Each row is a point on a tangle of strands that fork and nearly touch. The rows are in no order.
(in the rows, 100 means zero)
Points whose rows are less than 76.9 apart are linked; no others are. Some points are linked to none.
k912: [114 113 123 106  69 118 132 105 123  90 106 136 110 127 104  73  94 109
  96 104  78 108  81 103  94 115 128  72]
k706: [ 95 102 101  87  87  69 105  96  89  90  96 121  85 109 124 123 103  68
  82  87  86 127  61  74  56 114 136  83]
k665: [ 97  92  83  81  87 112 111 118  87 119 139  81  92  83  89  82  89  90
 131 123 122 114  99  81  68  97  97 112]
k663: [ 91 105  51 118  94  83  92 106  84 107 106  91  80  95 131  91  82  90
 122 110  98  89  77  99  82  72 115 113]
k220: [ 91  98 117 106  73  72 108  93  79 114 103 103 114  94 103 119  91 116
  80 133 102  95 142 123 112  77 114 103]
k99: [ 95 113  84 109 113 108 109 115  94 110  90 108  89 133  91  74  75 113
 142 102  81  87 107 104  96  91 108 116]
k248: [ 98  99  94  78 109 114 120 104  84 104 115 116  89 122  73  83 103  96
 122 100  92  90 108  66  77 100  88  91]
k137: [132  98 126  96 110  95  90  94  76 107 111 110  77 127  96  90 107 106
  83  82 104  72 120 110 102 101  83  85]
k465: [115  79 112 117 121  96  90  94 107 104 105 114 134 103  66  89  80 107
  91 106 104  80 134 107 103  84 104 105]
k163: [116 116  93 115  94 103 114 118 133  84  91 127  89 132 122  58  86 105
 100 104  77  98  90  80  95  88  82  94]
k308: [111  94  95 106 129 101  77  94 103 103  75  79  95 113 129 102 115  91
 124  85 108  86  98  83 109  62  97 110]
k659: [ 88 107 106  93 107 109 106 112  86 116  99  77  87  55  99 118 100  73
  87 106 120 135  95  98  95  98  87  96]
k815: [101  99  77  97  98 107 104  83 118  85  86 114 118  98 102 100 114  88
  70  94  70 110  69  78  69  94 108  74]
k768: [ 99  80 106 105  89  70  80 112 110 121 128  98 118  71 123  90  94  71
  94  97 100  85  73 100  97 109 118 121]
k430: [ 81  91 104 102  86 108 102  69 122  88  91  82 109  99 103 128 132 108
 100 110 102  83  92  84  93 101 120  89]
k442: [ 91 108 105 126  90 100 101  97 106 105  96  92  73  89 114 119 118  78
  63 117 118  79 101 108 114 119  59 104]
k878: [103 113  98 125 100 107  86 142 116 121  70  87 120 133  95  98  93 118
 115 114 106  92 133 104 120  84  79 133]
k775: [107  88  88  97 100  65 111  85  88  89 146 131  94  93 107  92  91  95
  97  99  89 110  89 129  76  87  83  97]
k704: [ 77  90 136  87 111 108 110  86 103  74  90  97  94 127 100 104 117 102
 131 110  97  85  90  65 102  71  99  93]
k584: [140 108 101  90  95 111  83  98  86 120 117  75  90 123 107  96 109 106
  97 108 101  74 127 116  95  75  79  80]
k881: [116  82  97  79 117  92 128 101  84  98 105  98 113  89 113  89 112  77
  98 108  99 156  96 109 115  61  92  93]
k793: [105  96 111  89 138 109 133 109  83  97 107  96  87 112  93  92  93  96
 136 111 122 123 123  90 105 100 102 139]
k13: [112  95  76  98  97  83  84 108 110 113 115 111 132  92  87  82  85  89
  64  84  70 103  76 118  86 115 118  96]
k304: [ 75  93 117 107  86  92 119  96 112  93  87  91 119  71 100 107  80  80
  78 129  87 118  79  92  98  92 142 114]
k342: [117 115 109 121  84  91  97 114 103 117 124  93  64 102 108 111  79 102
 115  86 121  66 117  95  84 120 116 102]
k104: [ 97 110  50 120 100 104  91 127  90 125  71  93 114  93 111  97  93  80
  81 126 100  97 107  83 104  85 107 117]
k538: [ 82 112  82  95  73 114  84 104  77 126  72  73  96 106 117 100 107 107
 123 107  82  85  92 105 118  89  98 106]
k548: [ 88 120 122 113 101  93  93 105 102 102  78 114  91  79 101  93  64  94
  74  93  72  93 106 119 111  92  79  89]
k8: [ 94 136 123  92  72 110  98 127 117 107 101  78  74  96  96 113  93 117
  97  95 108 112 107 121 117 122  88  71]
k903: [118  95 110  83  77 102 103  91 126  89 115  82 124 122 125  87 111 129
 128 112  95 101 119 101 122  92 113 119]
k258: [131  90 126  81  96  91  68  83  87 111  96  94 108  73 101 113 106  91
  60  78  89 110 117 116  97  90  88  74]
k377: [120 121  91 109  83 120 109  86 107 101  95 113  84 111 117 103 112  94
  78 109  91  71 113  69  64 114  95  93]
k516: [ 97  75  92  91 100 105 102  98  94 125 107 100 124  78  85  93 119  87
  90 109 106 102  96 102  98 120 107 113]
k62: [ 94  95  74  97 109  98  95  56  96  74 107 109  94 103 106 120 132 112
  83  91 103  82  99 102  93 104  77 101]
k210: [105 107 100  85  85 120  66 102  86 117  90  66 102 128 105  99 116 110
 111 112  89  72 105 120 111  74  71  93]
k266: [131 103  73  93  90  80  88 100 109  99 120 102 128  96  91 102  91 119
  51  90  89 116 108 133  97 115 119  91]
k737: [103 102  97 101  93  84  88 108  98 111  98 130 103  97  75  74  87 101
  57  81  67 107  82 133  99 127  94  86]
k482: [ 96 103 115  99 120 103  98  77 113  83  82 102 111  68 106 103  77  94
 104  82  78 105  95  95 100 105 126 113]
k964: [ 81  93  93  99  93  96  95  98  98 108  78 104 108 104  88 129 123 102
  83  91  94 105 101  81 107  81  86  65]
k880: [ 85 119 114 101 104 125  97 129 102 113  92  57  91  76  86 118  93  87
 106 115 121 126 108 118 105 100  73 102]
k297: [104  85  58 109 101 105 100  92  97 115 104 107 116  94 102  95 132  92
  74 111 112  82 105  87 107 136  95 138]
k721: [ 87 100  65  99 116 116 127  89  87  99 108 101  89  98  91  86 120  89
 101 119 109 108  82 112  97 124  74 122]
k596: [119 103 139  86  94 115  96  95 121  87 106  84 112 118 105  82 103 118
 106 107  98  87 123 119 132 106  83 113]
k464: [119 118  92 102 100  77 109 106 103  87 103 129  86  92 107 123  93 101
  58  82  98 115 124  97  92 135 101 107]
k124: [126 131  89  94  96 123 107 109 123  92  86  96  81 120 116  87 104 105
  94 102  96 111 109  72  89  98  88  90]
k547: [ 72  99 100  92  99 124 103 102  92  95  69  85  84 132  90 106 121  99
 125 115 100  87  97  53 102  83  79 102]
k579: [115  96 113 119 132 126 108  88 135  69  92 114  87 116 105  70 109  81
 101  93 106  87  67  73  88 100  83  99]
k490: [122  89  95 111 100  86 100 113 117 113 135  97 104 102 115  81  97 103
 114 105 118  91 112 108 113 113 110 131]
k183: [ 95 104 108 102  71  87 107 102 115 104 103 129 109 122  95  78 109 116
  75  88  74  96  66 125 106 130 121  71]
k369: [131  89 107  77  98 113 116 100  76 107 103  89 124  74 116  78  89  66
 101 120  92 132 125  97 108  68  99 116]
k27: [108  68  92 125 121 100  63  93  75 111 103  95 101 126  82  75 112 114
 112  93 124  63  84 130 125  98  88 112]
k517: [115  90 113  92 100 119 123  84 130  72 113 104 111  84  78 108 104  94
  98  95 107 125 104  78  84 136 113 105]
k778: [133 104 105  77  87  97 105  85 103  94 112  84  99 121 127  99 113 129
 113  91  96 108 116 121 120 101 131  97]
k981: [ 73  84 119 110  82 102 103 116  81 136  86 105  76  96  85 110 105  79
 107  82 102  79  78  78 114 128  99  93]
k748: [104  92  63  98 117 111 105  92  98 105 100 117 106 104  94  75 100  90
 105 111  89  84 116  58  78  85  80 119]
k494: [ 86 114  84 103  94  79 105  90  76  94  97 110  63  99 135  95  86  91
 110  99  81  91  84  89  80  60  91  92]
k267: [ 76 106 127 103  76 101 125 121 113 111  89 118  82  97  87 105 100  81
  78 107  95 117  81  71  81 105  93  63]
k977: [ 92  98 107 123 152 117 107  95 116  75  81 113  95 124  84  79  91  88
 115 106  89  82  89  84  97  82  81 113]
k770: [ 98  98  58 100  98 109 108  95  92 112 101 101  95  90 102 103 112  88
  96 113 113  87 117  59  83 115  91 135]
k237: [ 90  97  84 132  93  83  90 120  96 119  85 120 100 121  68  98  77 120
 105  85  92  82 101 106 114  94 116  77]
k466: [102  74 128  87 120 118 102  99 110  73 121  71 123  96  91  95  99  88
 136 122 120 118  96 101 100  64  97 111]
k22: [ 84  98  74  95 106  84  93 112  98  91 112  96 100  87 127 100 116 110
 124 102 128 113 101  97 123 107  82 133]
k798: [123 104 135  94  98 131 124  89 101 105 114  86  86 114  93  96 108  96
 111 106 105  87 103 110  88 126 119  94]
k49: [ 72  93 120 106 115  85 113  74  78  85  90 119  86 116 108 114  97 102
 119 101  94  69 101  90 101  80 114 107]
k963: [ 97 113  65 106  83 110  94  99  67 132  79  83 102  92 112 111  94  98
  99 123  93  85 119 108  98  88 116 116]
k746: [109 104  67 117  94  98  70 109  66 101 116  91  80 134  99 101  87 127
 133  99 115  67 109 127 108  96  72 113]
k729: [105  97 113 127 102  90 104 104 111 114  83 114 115 118  69  97  80 122
  89 107  91  81 132 106 110 102 140 102]
k418: [ 81  94 116 101  97  95 129 111 106 102  94  93 111  63  93 110  96  69
  63 125 100 144  87 105 105 108 109 107]
k595: [ 70 120  69  99 108  84 117 110  99  87  93 117  98  85 115  94  86  97
  72 104  85 121  83 111 119 125 109 131]
k940: [114  95  97  93 100 112 136  83 105  74 100 113  91 109 102  78  82  94
 111 109  92 119  96  77  79  88 126 108]
k133: [ 90  88  87 100  91  93  71 102  47 114 106 104 105 110  98  92  88 120
 128 113 113  67 118 126 114  81  87 113]
k176: [128 108  75 113 102  99 121 128 119 117  99 120 104 140  82  76 105 111
  88 103  88 109 118  97 100  94  94  71]
k340: [104 118 109  76  84 106 111  86  96  98  86 115  98 123 113 103 117 133
 109  82  80 100 100  97 109 114 132  77]
k254: [ 93 122 109  83  98 126 110  81 121  62  93  71  82  88 107 105  92 109
 119 117 104 123  89  96  88 104  99 108]
k673: [116 100 129 125 109 127 103  78 122  87 106 118  97 102 102  89 106  77
  85  98  96  62  80  98  70 114  87  88]
k43: [ 97  96  87  99 112 108 100  58 117  61 100 116 105  87 111  88 101  94
  96  89  73  96  63  92  68  99  94  99]
k138: [122 100 103  95 100 100 101 111 130  91 114 115 108 133 105  53  96 118
 122  86  76  94  95 102 110  92  83  90]
k689: [121  95  89  86 117 111 101 100  75 129  77  99 135  93 114  63  99  91
 105 125  85 106 125 117 109  75 101 121]
k454: [ 95 114 119 110 120 109  94 107 114  90 102 102  93  71  89  99  70  82
  87 105  97  95 118  94  94  95  66 103]
k288: [118  98  85  89  82 105 103 130 105 131 135  90  93  82  86  82  85  89
 107  93 105 110 104  81  70 124 105  99]
k255: [103  90  98  91 104 114  66 102  93 122  79  76 141  92  77  87  99 121
 108 105  98 107 107 135 119  79 111  90]
k836: [ 88 113  70 107  81  99  73 116  85 110  86  85  97  74 122 124 105 102
  85 100 120  98 102 107 140 123  81 113]
k805: [119  84 103 106 113  75 117  77 104  80 130 119  94 108 108 101 107  98
  98  83 102 108  85 125  89 101 116  98]
k972: [101  91 112 110 112 113  82 105  95 114 102  79  92 110  97  88 118  96
 104 104 123  79  94 129 131 120  72 122]
k647: [ 99 113 105  94  93 113  92 119 119 117  82  79 107 103  84  97  86 115
 122  89  89 112 101  95 104  97 129  78]
k141: [ 96  98 122 104  82  95 144  92 116  83 106 103  79 124 116 110 122  97
  94 123 113 111  84  87  91  94 109  78]
k117: [ 80  78  96  92 106 104 110  71 111  85 121  95 114 101  65 133 136 111
 106 100 124  94  96  85  87 114 104  92]
k688: [ 80 108  71 127  85 108  91 107 100 101  93  73  93  74 109 133 116  83
  74 125 125  96  81 121 115 116  79 100]
k707: [150 106  96  94  87  86 112 126  96 129 110 117 102 128  99  92 100 105
  76  81  88 110 125  98  94 108 125  75]
k12: [130 117 134 115  92 125 116  82  96  96 101 135  95 115 115 109  98  76
  79 102  87  84 104  87  51 100 102  76]
k761: [114 111 132 106  85 106 103 115 136  80  99 123 107  97 109 114 100  90
  77  75  96 128  75  90  90 114 112  58]
k984: [123 101 100  95 118 110 122 113 127  65  91 121 116 103  82  87  83 106
 103  79  91 146 115  73 110  89 101  88]
k35: [113  88 103 107  93  79  82 115 112 114 126  86 109  77 130  92 103  88
  96 107 120 101  96 115 117  91  97 107]
k685: [164  95 107  97  92  95  88  91  95 113 110 107 108 111 105 103  99  95
  68  78  88 101 122 111  76 107 128  79]
k555: [ 95  83 130  86  83  93 115  73 118  80  99  95 112  96 121 117 120 100
  95  98  95 109  90  84 111 116 140 105]
k276: [102 105  95 105  89  84 108 111  90 120  99 107  88 108  82 136 101  96
  88  85 102 110 101  98  73 114 134  72]
k367: [140  94 114  91 110 118  88  92 114 115 110  79  95 102 104  97 115 102
 116  73 113  84  97 100  95 120 129  93]
k742: [ 96 120  94 124 108 102 101 131 118 109  52  88 110 113 104  98  79 110
 104 116  92 117 121  91 113  80 109 124]
k838: [ 82 107 114 104  97  96 120 136 110 116  88 107  79 105  87  94  97  90
  94  99 104 123  96  88 119 104  78  82]
k598: [118 104 108  84 122 119  82  82  98 106  78  69  93 107 109 121 126 104
 115  77 106  92 110  88 105  92 104  87]
k698: [108  82 121  59  88 100  99  85  84 120 119 114  95  90  94  88 123  95
  95  77  99  98 115  85 103 143  82 117]
k330: [106  78  75 109 101  95  67  93  54 117  99  95 117  98  96  73 112 123
 103 106 123  85 101 144 117  98 106 111]
k432: [ 94  91 123  96  91 102  95 104  75 133  78  85 123  92  85 104 103 105
  86 124 107 105 127 131 124  84 112  95]
k640: [ 91  79 107  90 110 117  62 104 111 112  99  81 140  95  80  76 111 110
 127  99 109  87  87 116 121  90  83 102]
k457: [105  95  97 102 110  84 100  71  91  82 123 115  94  82  96 120  91  80
  85  95  92  98  98 113  56  83  78  83]
k684: [128 107  99 113  87  78  85  97 100 104 122 121  75 111 114  99 104 104
  70  85 104  73 107 114  91 112  84  87]
k995: [ 97 104 124  86 105  97 111  72 118  69  82 113 103 106 120 113 120 123
 103  81  91 111  93  98 122 106 120  88]
k530: [ 98 107 116 115 106  80  73 101 133  80 112 110  95  87 103 106  86 122
  97  71 111  88 106 112 118 111  87  92]
k865: [ 91 116 108 120 121 103 114 111 105  95  72  96  97  82  97 106  67  87
  95 127 108 118 128  86 103  77  95 122]
k780: [ 95 105  61  83  99 100 126 110  85 115  92 112  83 121 107  80 114 104
 112  89  86 114  78  68  92 120 134 106]
k346: [ 92 116 104  68  90  92 139  85  86  74 100 124  80  97 125  89  91 106
 108  95  75 132  97  84  92 104 110 107]
k433: [ 92 122  87  94 102 131 106  97 111  83 104  66  95  91  96  94  84 114
 130 124 107 114 106 109  82 114  94 143]
k11: [ 68 100  93  92 105  98  76  93  99  97  66  94  90  71 123  95 105  90
 112  82  90  97  71  65 119  89  99 112]
k509: [107  88  86 120 101 104  99 136 117 132  89  86 116 109 106  79 109  80
  95 120 110 104  95  73 109  88 105 112]
k910: [125 103 115  94  94  94 117 107 114  84 116 133  99 124 107  74 103 107
  93  82  87 117  83 126 110  92  81  57]
k643: [107  61  98 117 127  72 107  93 111  93 110 104 126 107 124  96 136  88
  97 111 124 108  95  99 126  71  96 113]
k424: [ 96  89 121 105 116  85  91  86 109  84 104 111 112  78  87 127  87  90
  95  89  98 100 117  85  84  75  88  88]
k28: [109  97  93  96  76  92 104  80 126  76 132  89 108 104 136  83 104 111
 117 123  94  91  97  97  97  84  95 114]
k427: [112 109 107 105  84 100  92 102 126  98 122 100  85  93 111  94 110  94
  71  98 103  85 100 106 102 111  55  84]
k531: [115  83 148  86 113 123 102  86 105  93 105 111 116 119  73  77 103 103
 102  98  94  74 120 102 117 117  91 102]
k178: [112 126  86  93  91 106 110  73  92  77 121 100  83  99 114 121  97 104
  84 112  88  92 114 121  65  84  86  74]
k717: [ 83  94 115  87  91 125 119  68 115  82 111 102 118  75  68 105  96  98
 101 114  93  98 100  96  70 130 108 111]
k42: [103 108  69 105 121 128 120  87  93 103 113  88  98 102  74  88  93 105
 116 124 104  91 109 117  77 112  95 127]
k627: [ 75 105 103  87  95 107 101 100 112  98  82  97  93  75  99  94  91  96
 103  88  82 113  76  66  95 120 124 108]
k97: [ 74  86 126 105  97 103  96 115  69 128  80 104  86 108  69 109 112  90
  91  93 113  84  95 100 137 116  69  87]
k281: [ 83 136  72 118  95 109  99 109  97  94  86 115  69 116  96  91  64 119
 131  89  78  88  91 102  84  94  95  85]
k915: [ 82  78 116  79  95 113 107  56  96  91 113 101 123  93  63 111 124 115
  85 113  98  92  98 120  96 117  95  99]
k883: [ 82  99 110 104 144 108 119 128  76  93  99  93  96 111  78 107  94  95
 130 123 138 111 119 120 112 104  81 141]
k895: [112  87  96  99 128  82 114 106  92  89 103  96 122 101 126 102 125  93
  98 125 132 136 111 127 125  69  81 108]
k916: [ 89  86 113 117 129  89  81 127  70 106 117  92  88  99  93 108  91  77
 122 104 127  79  97 119 108  74  71  97]
k901: [ 89  74 108 137 102  64  77  96  82 105 101 115 105 111  63 101  87 130
  83  80 107  93  96 125 108  92 130  83]
k312: [120 118  95  88  98  87  87 124 100 117  91  80 109  84 133  99  82  86
  76  87  83 121 103 101 118  86 127 100]
k247: [ 81  95  92  91 114  93  84  84  65  97 114 128 101  68  94  85  81  97
 102 100  96  76 112 114  97 108  68 131]
k670: [ 89  91  78 111  72  79  79 109  85 133 118 100 102  83 102  97  80  89
 103  92  95  72  78 104  88 119 124 113]
k130: [ 85 129 108 105  87  99  99 109 111  84 102 135  88 119  92  93  74 130
 121  82  83  87 100 101  87  96 103  59]
k696: [ 84 109 120  90  95 106  65  93 110  91  84  90 103  89  85 115  97 125
 107  69  96  83 103 105 120 100  90  71]
k849: [ 83  97  90 105 100  99 102 107  92 105  80  89  93 134 104 123 136 104
 107 105 114  93 101  82 119  76  71  81]
k938: [123 108 107  92  93  99 125  97 117  74 116 111 100  85 103 125  92  99
  84  96 104 122 142  75  87 118  99 107]
k965: [121 113  69 106  89  79 115 110 105 103 113 108 103 106 111 106 101 101
  47 111  93 107 110 118 105 116 110 103]
k9: [ 93 105  99 108  95 118  70 117  84 114  82  67  98  89 110 109 108 108
 119 103 139  92 106 128 137 131  76 134]
k305: [ 75 100  92  88  97 114  89  63 106  78 100  99 105  90  97 103 112 105
 107 100  86  74  87  88  83  91  81  93]
k337: [107  80 117  93 118 113 101  72 108  89 100  82 135  77  99  98  97  96
 116 102  95 114  98 108 105  78 126 112]
k961: [ 97 113 134  96 106 119 119 144 114 111 101  78  85 105  75  95  90  88
 104 117 113 132 109 113 110 100  63  91]
k190: [107 101 130  81 112 117 117  92 106  61 121  65  80  97 109 112  94  95
 132 115 126 127 102  94  97  89  96 118]
k84: [101  85  90  83  89 118 114  89 104 102 122  94 128  74  88  67  98  89
 100 123  86 116  83 115  91 102  97 111]
k606: [105 104  83  92 127 133 103 120 101 104 122  76 100 113  54  93 106  99
 122 112 114 106  99 118  85 104  67  98]
k223: [102 102 119 116  82  73  95  78  95  91 110 119 101  98  91 113  76 118
  68 111  91  85 130 132  93  98 108 103]
k862: [123 102  90 114  90  93  66 116  92 120 116  87  76 121 107 100  93 119
 126  79 124  61 122 102 115 106  93 108]
k575: [ 85 128 104 102  68 102  98  94 120  91  96  84  92  85 106 119  96 125
  88 103  99  98 103 132 117 128 110  90]
k669: [ 99  96  81  99  86  86 117  94 102  93  97  98 109 106 102 118 109  67
  56 115  83 127  64  87  56  98 129  81]
k139: [141 102 103  72  95 102  84  80  95 101 111  92 110  99  99 111 114 113
  82  75  94 108 123 106  87  92 103  63]
k879: [ 58  95 100 115  93  83  99  76  78  96  89 116  86  87  99 134  88 100
 123  86  95  74  90  75  83  99 114 104]
k64: [ 83  92 114  91 107 100  81  86 119  87  75  98 121 111  92 100 119 130
 106  88  91  96 101 109 138  90  96  85]
k674: [ 90  87 103  89  89 108  96  84 120  83 146  92 125  78  98  72  89  98
 124 125  97  93  85 109  87  92  82 113]
k819: [130  96  85  95 128 121 117 112 130  86  96  95 108 115  78  83 103 108
 123  87 105 136 101  75  92 103 111  93]
k832: [ 65  89  88 115 119 118 105 115  69  97  91  96 100  98  80 121 105  92
 128 117 140  97  93 105 121 115  65 124]
k646: [ 64  99  62 121 110 101 115 105  74  98  98 109  82  78  92 119 101  83
 103 108 129 110  80  96 110 127  75 127]
k419: [ 81 108 129 108 100  94 101  91 114  82 110  87  90  87  87 125  86 116
 111  95 109 104  91 136 101 100 118  77]
k298: [125  78 139 108 137 120  87  96 112 103  93  85 123 117  75  91 105  89
 105 104 104  74 117  98 119  83  97 100]
k814: [105  85  87 101 111 108 106 107 126  95  88  91 113 105  87  76  81 102
 127 116 104 119  96  64  86  72 123 110]
k150: [103 108 140  93  88  98  99 113 120  88 108 119 105  90  89 119  86 109
 115  66  99 127  95  88  82 107 124  54]
k649: [ 72 108 115 122 134 122 104  91 121  70  63  89  93 105  70 109  85  96
 120 108 105  99  90  80  85  82 103  98]
k301: [ 81 104  73  96  97 104  88  83  64 113  89  95 112  65 118  90  96  88
 105 125  89  87  91 126  95  84  94 118]
k155: [ 70  86 115  89 107  76 100 108  65  99 125 106  98  86  97 113  96  85
 116 121 118  95  98 115 101  69  74  92]
k599: [117 102  95  93 123 118  90 106  97 120  82  83 119 100  92  75  93 110
 116 101  89 112 112 129 115  96 109 121]
k23: [130  95  96  71  94 100 101 117  95 125 126 100  98  77 103  93 107  79
  88  76 103 121 115  66  91 135  94 113]
k682: [ 71  90 107 111 118  95  87  99 105  92  68  92  91 102 135  92 111  91
 124 104 107  98  74  85 125  73  83 131]
k360: [ 96 100  99 128 102  85  96 135  70 133 105  97  83  97 105  97  79  93
 124 112 134  84 121 112 118 105  99 129]
k664: [109  86 106  86  99  71  93  98  91 112 118  80  97  79 125 129 111  85
  97  80 114 114  93  95 101 110 142 110]
k372: [100  96 106 107 100  91  92  85  89  94 115 127 106  86  82  84  80 108
  61 112  93  80 129 126  96 113  63 123]
k507: [100  97  66 109  91  79  70  97  76 108  96 106 115  78  95 127  96 120
  76  94 109  99 130 110 106  94 103 102]
k581: [ 98 111 105  66  83  91 114  90  92  77  89 116  78  86 127 110  95  90
  88  86  91 139  77  60  69  99 118  85]
k551: [ 85  80  89 100  76  81  73  76  61 110 107 116  99  92 105 103 116 118
  83  94 112  72 111 101 117 133  92 135]
k894: [108  81  98  84 110  94  96 109 110 101 108  87 106  82 101  87 102  84
 111  77  89 136  59  92  89  71 114  64]
k734: [114  98 134 120  99 105 119  88 120  79 106 130  95 123 117 125 129  92
  87  88 113 108  72  95  80 107 114  61]
k882: [127 108  97  73  84  82  81 101  76 127  95  85 100  84 122 119 105  80
  47  87  83 117 109 110 100 105 114  90]
k47: [ 80  98 103 101  91  67 102  78  86  88 103 123  83  88 110 138  93  81
 100  88  89 110  88  85  57 116 121 106]
k764: [123  86 124 114 111  89 114 101 124  85 111 105 110 100 105  91  97  91
  92  86 102 119  91 126 119  90 105  85]
k34: [ 99  99  70  93 120 100 100 112 102 116  77  95 101 118 109  79 118 101
 109  85  83 116  73  92 122  98 114 101]
k808: [104 110  92  69  85 103 115 111  92 112  93 134 100 121  98  99 116 118
 106  74  83 116  92  66  84 121 135  73]
k102: [ 90 120 110 110  98 123  89 136 105  99  70  71  92 145  87 127 103 121
 125  96 105  84 116 100 110  90  68 111]
k279: [107  94  64  97 108 118  99 118 121 114  79  68 106 121 105  77 126  93
 103 109 108 121  73  73 108 101 120 110]
k476: [ 99 117 117  97 115 124  88 125 116  87  59  63  85 133 105 113 104 117
 132  84 108 106 104  75  97  78  82 121]
k769: [ 87 111  64 107  78  84  93 105  96 111 113  93  98  95 111  93  71 106
 120  98  77  85  81 108  81  91 146  97]
k934: [ 77 111 107 100  73  92 105 100 105  93  77 119  85  98 103 137 117  90
  74  96  96 111  96  58  75  99  91  64]
k702: [ 90 104  69 110 103 103  79  96  89 106  96 107 109  75 124  76  93  92
 108 114  98  72 101 102 108 100  78 138]
k453: [ 97  95  91  99 127 118  77 120  79  96 111  84 100 116  67 112  98  99
 119 108 111  81 109 119  98  81  65  98]
k153: [ 94  93  75  94 115  83  98  77 113  66 124 105  89  87 121 117 123 107
 107  83 124 105  94  80  98 108  83 115]
k416: [ 59 115  73 102  77  74 107  93  88  90  92 112 106  90 113 112  86 116
  83 112  75  99  88 119 113 108 132 116]
k291: [ 95 127 115  96  89 109 102  77 105  69 110 127  92 110 101 111  96 123
  88  99  85  81 109 118  76 109  86  68]
k294: [ 96  93 122  90  94  91  96 111 119 104 109  88 118  81  72 122  89 118
 104  80 108 120 104 104 106 112 133  71]
k71: [ 99 117  82  92  93  97  67 122 108 122  72  74 110  93 118 102  91  96
  99  78  76 100  88  80 114  87 137  85]
k671: [ 95 111 114 131  99  75 111 123  96 113 117 100  65 102 101 122  77 102
 104 107 132  87 126 116 111 109 103 112]
k577: [102 110  62 113  91  95 119 103 106 104  96 119  97 121  84 103 110 117
  72 110  93 102 111 110 103 107  87  87]
k526: [ 92  89 118 100 104  93  94 102  60 118  93 115  85 109  85  96 103  91
  81 104 102  74 121 107 119  93  66 100]
k94: [ 82 121 106 115 107  86  91  99  78 103  73 111  74  95 118 100  72  94
 104  87  75  81  98 108 106  65  91  87]
k407: [108  94  80 101  98  76  77 105 101 110  91 116 102 111 111 108 121 108
  69  65  96  87  97  86 121 130 111 104]
k55: [ 69  83  94  78  96  93 120 106  62 120 130  94  98  76  91 106 107  87
 128 123 125 122  89 102  85  93  99 102]
k208: [106  89 110  88 115  85 113 103 111  88 124 107  99 108 101  92  96 119
 140  85 116 108 121  89 118 113 111 125]
k948: [ 71  96  95 108  91  79 117  81 110  84  93 102 122  95 101 121  96 101
  86 116  82 111  76 117  94  89 149  92]
k253: [ 71  99 117 109 100 110  97 103 119 105  76 105  96  89  88 104 107  98
 102  81  98  87  81  81 118 136 109 103]

A fork is a point with three links. Follow the links from the first point to the second and name the forks in between, in order.
k647 / k702 | k965 k430 k995 k340 k963
k780 / k13 | k340 k995 k430 k965
k71 / k808 | k965 k430 k995 k340
k305 / k901 | k430 k995 k340 k903
k377 / k494 | k457 k454
k575 / k64 | k294 k965 k430 k995
k581 / k298 | k706 k305 k430 k995 k340 k903

A fork is a point with three links, a tip a point with one. Leave the first point through the second and follow the links. Name the first fork or tip that comes.
k659 / k880 | k706
k862 / k746 | k137
k805 / k764 | k649
k647 / k71 | k965
k442 / k688 | k360
k646 / k832 | k454
k698 / k23 | k42
